Points on a hilly landscape, in no order, each with its height.
A ball rolls from a point to the lowest of its 2 nearest points, and stops where none of them is lower. Distance is the straight distance between rows; heights are no part of it.
mobas h=144: [ 22 -59 -31   6  32 -35  -5   2  78 -19  11 -12   9  -1 -17  61  79 -16
  68  21 -19]
tubo h=518: [-15 -38   5  10  -6 -33  -7   0  51 -22  -5 -20 -45 -10 -27  -2  52 -38
  -3   9 -48]
fuma h=291: [-28   9  -6  15  23  -9   8   7  52   0  28  12   1 -15  23  53  38 -28
   0  -9 -39]
Foli h=369: [-41  24 -25   5   6   0  20  62 -17  40  14  -5 -33 -11  23  21  -8 -12
 -16 -11   5]
voda h=286: [ 43 -18   5   8  23  -2 -13  36  36 -22 -25 -51 -26  18  -5  19  -1 -21
  10   3  -5]
Bupu h=179: [ 21 -13   1 -17   1 -57 -41  18  -1 -42 -36 -22 -32  51 -13   2   5  16
  35  30 -16]
nunur h=359: [ 20 -12 -23  13   5 -15   1  63  12  30  -1 -26  14 -31 -20  20   7  -1
  -3  -6  33]
zum h=535: [ -5  13   9 -38   3  14  -9  34 -79  13 -30   3 -48  31  23 -42 -65   0
  14   0  61]
bev h=616: [ -7  16  13 -27   6  30  23 -35 -63  15 -32  18 -12  18  24 -33 -50   6
 -14  -7   1]
Zudof h=538: [  5 -12  24  33 -43  14  13 -29  26  -4  -4  27  24 -30 -16  -1   0 -13
 -41 -16  44]
geba h=189: [ 12 -31 -21   8  43 -22 -10  68  73  19   9 -39 -25 -21  14  16  49 -35
  43   0  -1]
fizod h=385: [ 28  16 -25  11   7   6  -2  84 -20  40  15 -32  32  -4 -22  23  -5  15
  -6  -2  50]
bav h=254: [-23  17 -12   6  27 -18  -2  19  29 -14  -5  -5 -27  -8  32  32  16 -23
   0  -9 -43]
Bik h=419: [-37  11  18 -46 -15  29   8 -47 -61  26   6  71  20 -21  12 -72 -28  31
  -1   2  21]
Tezot h=251: [-13 -24   0  39 -17  -7   6 -22  78 -15  27   0  -4 -29 -22   9  40 -32
 -28  -5  -2]
nalek h=528: [-16  11  21 -53 -10   9 -30 -45 -31 -17  -3  52   6  20   8 -83 -29  26
  31   0 -20]
Luzo h=390: [ 14   5  -7  31  17  25  19   7   0  24  46  -2  41 -28  -2  49  -1 -12
 -13   0  17]
dabit h=206: [-16 -39   4  34 -11  -4   8 -60  98 -23  59  17   5  -4 -20  55  71 -19
  22   6   2]
Guvit h=553: [ 15   9   6 -45  20  13 -17 -43 -52  -9  -9  25  30  10   2 -58 -39  25
  15   2  25]
bupe h=487: [  2   6  22  47 -37  37  17 -35   6   8  38  45  35 -33 -21  11  10 -19
 -57 -19  52]
goti h=336: [ 47 -26  -9   9  20 -23 -18  70  43  21   4 -34 -10 -18 -20  16   7 -22
   5   6  19]
nuboz h=300: [-41  12  19 -26 -30   8  18 -24 -62  40  -2  55  18 -24  27 -42 -16  30
 -37  -2   2]
Vare h=694: [  3  21  13   2   8   9   3 -39 -15 -12  24  -1  -1  18   6   7  -8  18
 -13  15 -56]
Vov h=501: [ -2   4  -1 -25 -16  -6 -10  47 -42  17 -42 -15 -44   9   1 -31 -42  -8
  11  -4  49]
fid h=302: [-16 -25  -1  -1   0 -21  -2 -62  29 -62 -27 -29  -7  61 -56   0  41  43
  35  -2 -66]
fizu h=444: [  -7  -13   12  -46  -17   -2  -31  -53  -14  -29  -12   13  -17   18
  -20 -103  -17   13   31   13  -10]
tomu h=239: [ -5  15 -19 -11  11 -19   2  28 -48   9 -29 -21 -22  31  33  45 -36   3
  25   6  30]
Zozed h=373: [-20 -30   0  11  12  -7   2 -74  54 -46 -33 -38 -21  48 -38  15  48   5
  14  -4 -81]
Vilos h=765: [-24  15  31   6 -38  29  16 -82  -2 -19  18  59  19   7  -4 -43   4  34
 -27  -4 -11]
mes h=350: [ 16 -13  19 -45  -5 -18 -39 -14 -21 -30 -27 -11 -12  35 -12 -64 -32   3
  34  21   0]
susi h=664: [ 10  31  16 -26  10  -6 -33  -1 -32 -32 -15  -8 -42  56  14 -20 -36  20
  24  11 -24]
merus h=663: [ 30  11  -6   8  14  20  -2  26 -49  19  19 -34  25 -11  -2  36 -18  -4
  -1   6   7]
gil h=211: [ 15   4 -32  26  26   1  10  62  54  23  40  11  34 -39  16  39  33   4
  21 -16  26]
Zom h=462: [  6   7  -7 -20 -11   4  16  69 -31  36 -27 -14 -13   3 -14 -39 -27  -6
 -20 -11  50]
soso h=500: [-22   6   3 -34   3   9   8 -62 -53  -3   4  39  32  -7   9 -45 -23  37
  -6 -11  20]
kabo h=149: [-28  15   8  -8 -11  26  32  -4 -53  45   8  23  13 -13  26 -12 -20   4
 -40  -3   9]
dule h=312: [ 61 -11  -3   1  25  -1   3  63  11   7 -16 -45  -7  17  -2  23 -17 -17
  13  -2  29]
mot h=587: [  7 -15  16  -1 -28  18   8 -39  -6  -9   0  29  40 -23 -29 -34 -17   3
 -23  -8  37]
kabe h=539: [  6 -44   6   9 -15 -44  -6   7  40   0 -17 -41 -31 -21 -40 -11  30 -41
 -15  20 -11]
Kabu h=287: [-33   9   6   9 -17  37  39  -6 -69  51  12  30  32 -33  -1  -6 -20  -2
 -45 -23  54]
rin h=410: [-22  15 -15  12 -13   3   2  55 -45  30  -4  -8 -21  -6  19 -11 -25  10
 -20  -5  -1]
Pime h=720: [-21  -6  27 -14 -33  19  12 -62   7 -17 -45  27  -9  -3   0 -59  -5   5
 -16  -1  -8]
fif h=420: [ -6  18 -23   4   2  10  21  78 -36  44   1 -14  16  -3 -25 -13 -17  15
 -33 -22  54]
vudes h=432: [ 13  -1  16  40 -14  30  22 -39  12  10  54  17  46 -20 -10  47  11 -11
 -28  -7  33]
gilut h=169: [  2 -42 -15  34  11 -16   7 -34  84 -23  36  -3  19 -21 -23  63  72 -11
  53  10 -18]
lor h=319: [-18  29  -9  12   5  28  33  41   3  54  10  -6 -19 -23  21  17   3 -37
 -36 -19  11]
tazev h=255: [ -3  25 -27  23  13  13  18  44  27  44  37  18  41 -36  10  40  26 -10
 -22 -34  45]
laduv h=250: [ -7 -22   7  55 -19  13  -1 -30  67 -18  57  12   5 -28 -26  46  56 -29
   5   8  -3]
Guzul h=453: [-17  20   3   8 -18  -8  -8  37 -10   0 -12 -22 -39  -6  22 -13  -6 -16
 -10  12 -25]
gub h=217: [ -2 -11 -13   6  26 -22  -5  49  49  -5   8 -24 -38 -16  25  27  30 -51
  21   1 -32]
Subo h=163: [ 20 -55 -20   6  40 -29 -13  23  76  -1  29 -20  -4 -31   6  40  66 -35
  60   3  -5]
firu h=631: [ -4  27  15 -41  12   1 -10 -43 -27 -32 -26  12 -18  48  21 -41 -40  21
   4   5 -29]
fezi h=414: [  1 -32 -22   9  12 -13   5 -51  67 -48  -9 -40  -4  28 -25  45  44   7
  32   7 -48]
Giso h=648: [ 29  -4   2  -2  -5  13  -8  15 -48   8  -2 -25  19 -11 -15  -4 -26  -6
  -7   8  40]
ninus h=624: [ 34 -14   9  -1  -9   6 -24 -31 -35 -17   4 -12  28  -3 -21 -32 -26  11
  10   9  20]
pav h=262: [  4 -13   9 -35  -3 -49 -57 -10 -14 -60 -40  -6 -37  42 -24 -47  -3  23
  35  22 -23]
likur h=681: [ 17  33  11 -20   6  -5 -32  16 -51  -6  -1  -5   4  29  20  -6 -36  25
  13   9  -3]
Beke h=205: [ -5  -1 -13 -19  12 -41 -21 -46  17 -66 -39 -13  -7  59 -22   6  15  48
  33  -1 -62]
siz h=160: [ 29   8 -34  -3  11 -39 -19  59   6   4 -14 -17   9  -3  14  50   3  19
  38  11  11]
mas h=772: [-34   1  15   9 -40  23  13 -53  11  -2 -13  36  11 -24  10 -21   8  11
 -41  -6 -16]
bubap h=253: [ -9   9   9  18   3  12  11  20  32  19  22  -5 -19 -26  11  13   4 -40
 -34 -12 -19]
nuve h=489: [-12  -4   9  11  -9 -27 -19  14  13 -23 -21 -18 -48   3  -9 -16  24 -19
 -12   8 -47]
Gafek h=120: [ 25 -13 -18  -5   0 -44 -35 -10   7 -47 -31 -17  -2  39 -26  14  19  37
  43  21 -49]
Nidur h=332: [-31  12  -3  34  11   1  27 -42  42 -15  25  25  13 -12  16  58  26   0
  -5  -7 -53]
mugi h=196: [ 21 -18  12  28  -4   0   2   6  48  -7  21  -9  -5 -26  -9   8  21 -27
 -13  -4 -21]
sedeb h=195: [ 23  11 -16 -16   5 -33 -28  29 -24 -19 -35 -16 -14  28  21  36 -15  21
  34  11   3]
Ful h=184: [ 32   2 -30  14  30 -14 -12  74  41  22  14 -17  22 -13  17  49  31   2
  39  11   2]
Fof h=349: [  3  24   4  22  11  20  29   3 -29  36  43  12  45  -9  14  35 -11  -3
 -48 -17  14]
pegu h=573: [-15  18  25 -39  11  35  14  11 -88  35 -26  20 -23  27  40 -38 -54   5
  -9  14  31]
gifid h=665: [-19  13  13 -27 -24  13  12 -35 -33  -4 -43  21 -22   7  29 -46 -18   6
 -26  -4 -19]
bulo h=301: [ -1  27 -17  18  17  20  22  57 -15  50  30  16  35 -15   8  36  -5  11
 -35 -25  25]
rim h=579: [  1   8   6  20 -27  -4  10  10  -9  15  -2   4  21 -39 -11  -4  -3 -11
 -29  -9  29]
babeb h=381: [-15  16  -6  21  11  11  35 -64   9 -12  28  25  27   7  14  51   1  23
 -20  -4 -30]
Tep h=585: [-18  30  21 -68  13  18 -13 -50 -34  -9 -11  48 -22  43  29 -65 -45  31
  16  16 -30]
Zin h=593: [ 28 -11  18 -21 -13  29  -8 -41 -26 -11  -9  17  38   8 -19 -68 -35  10
   8  -2  35]
pogiz h=289: [-11   0 -14  -2  -1  -4   3  32 -16  19 -40 -23 -20  -3  23  22 -14 -23
   7 -15  32]
Gad h=676: [ 12  22   1  11   7  -5   0   4 -22  -5  15  -9   7   1  18  28 -16  -5
  -3  13 -24]
menuv h=245: [ 26  -8   4   8  -2  10  -4   3  37 -18  -7 -27  -8  -1  -6  -7 -13 -16
  -6  10 -20]
vaga h=615: [-31   7  -2  18 -35  17  15  31 -28  41  -2  -1   7 -32 -10 -29  -8   2
 -34  -8  48]
bamud h=721: [ -7  16  15  -8 -11  22   5 -67 -12 -24  12  26  16  23   4 -22 -17  42
  -8   1 -38]

For each start below, name the point where the ball stops.
Vare -> kabo
rim -> siz
Tep -> Gafek
babeb -> mobas
mot -> siz
tubo -> mugi
kabe -> mugi
Pime -> mugi
Zom -> mugi
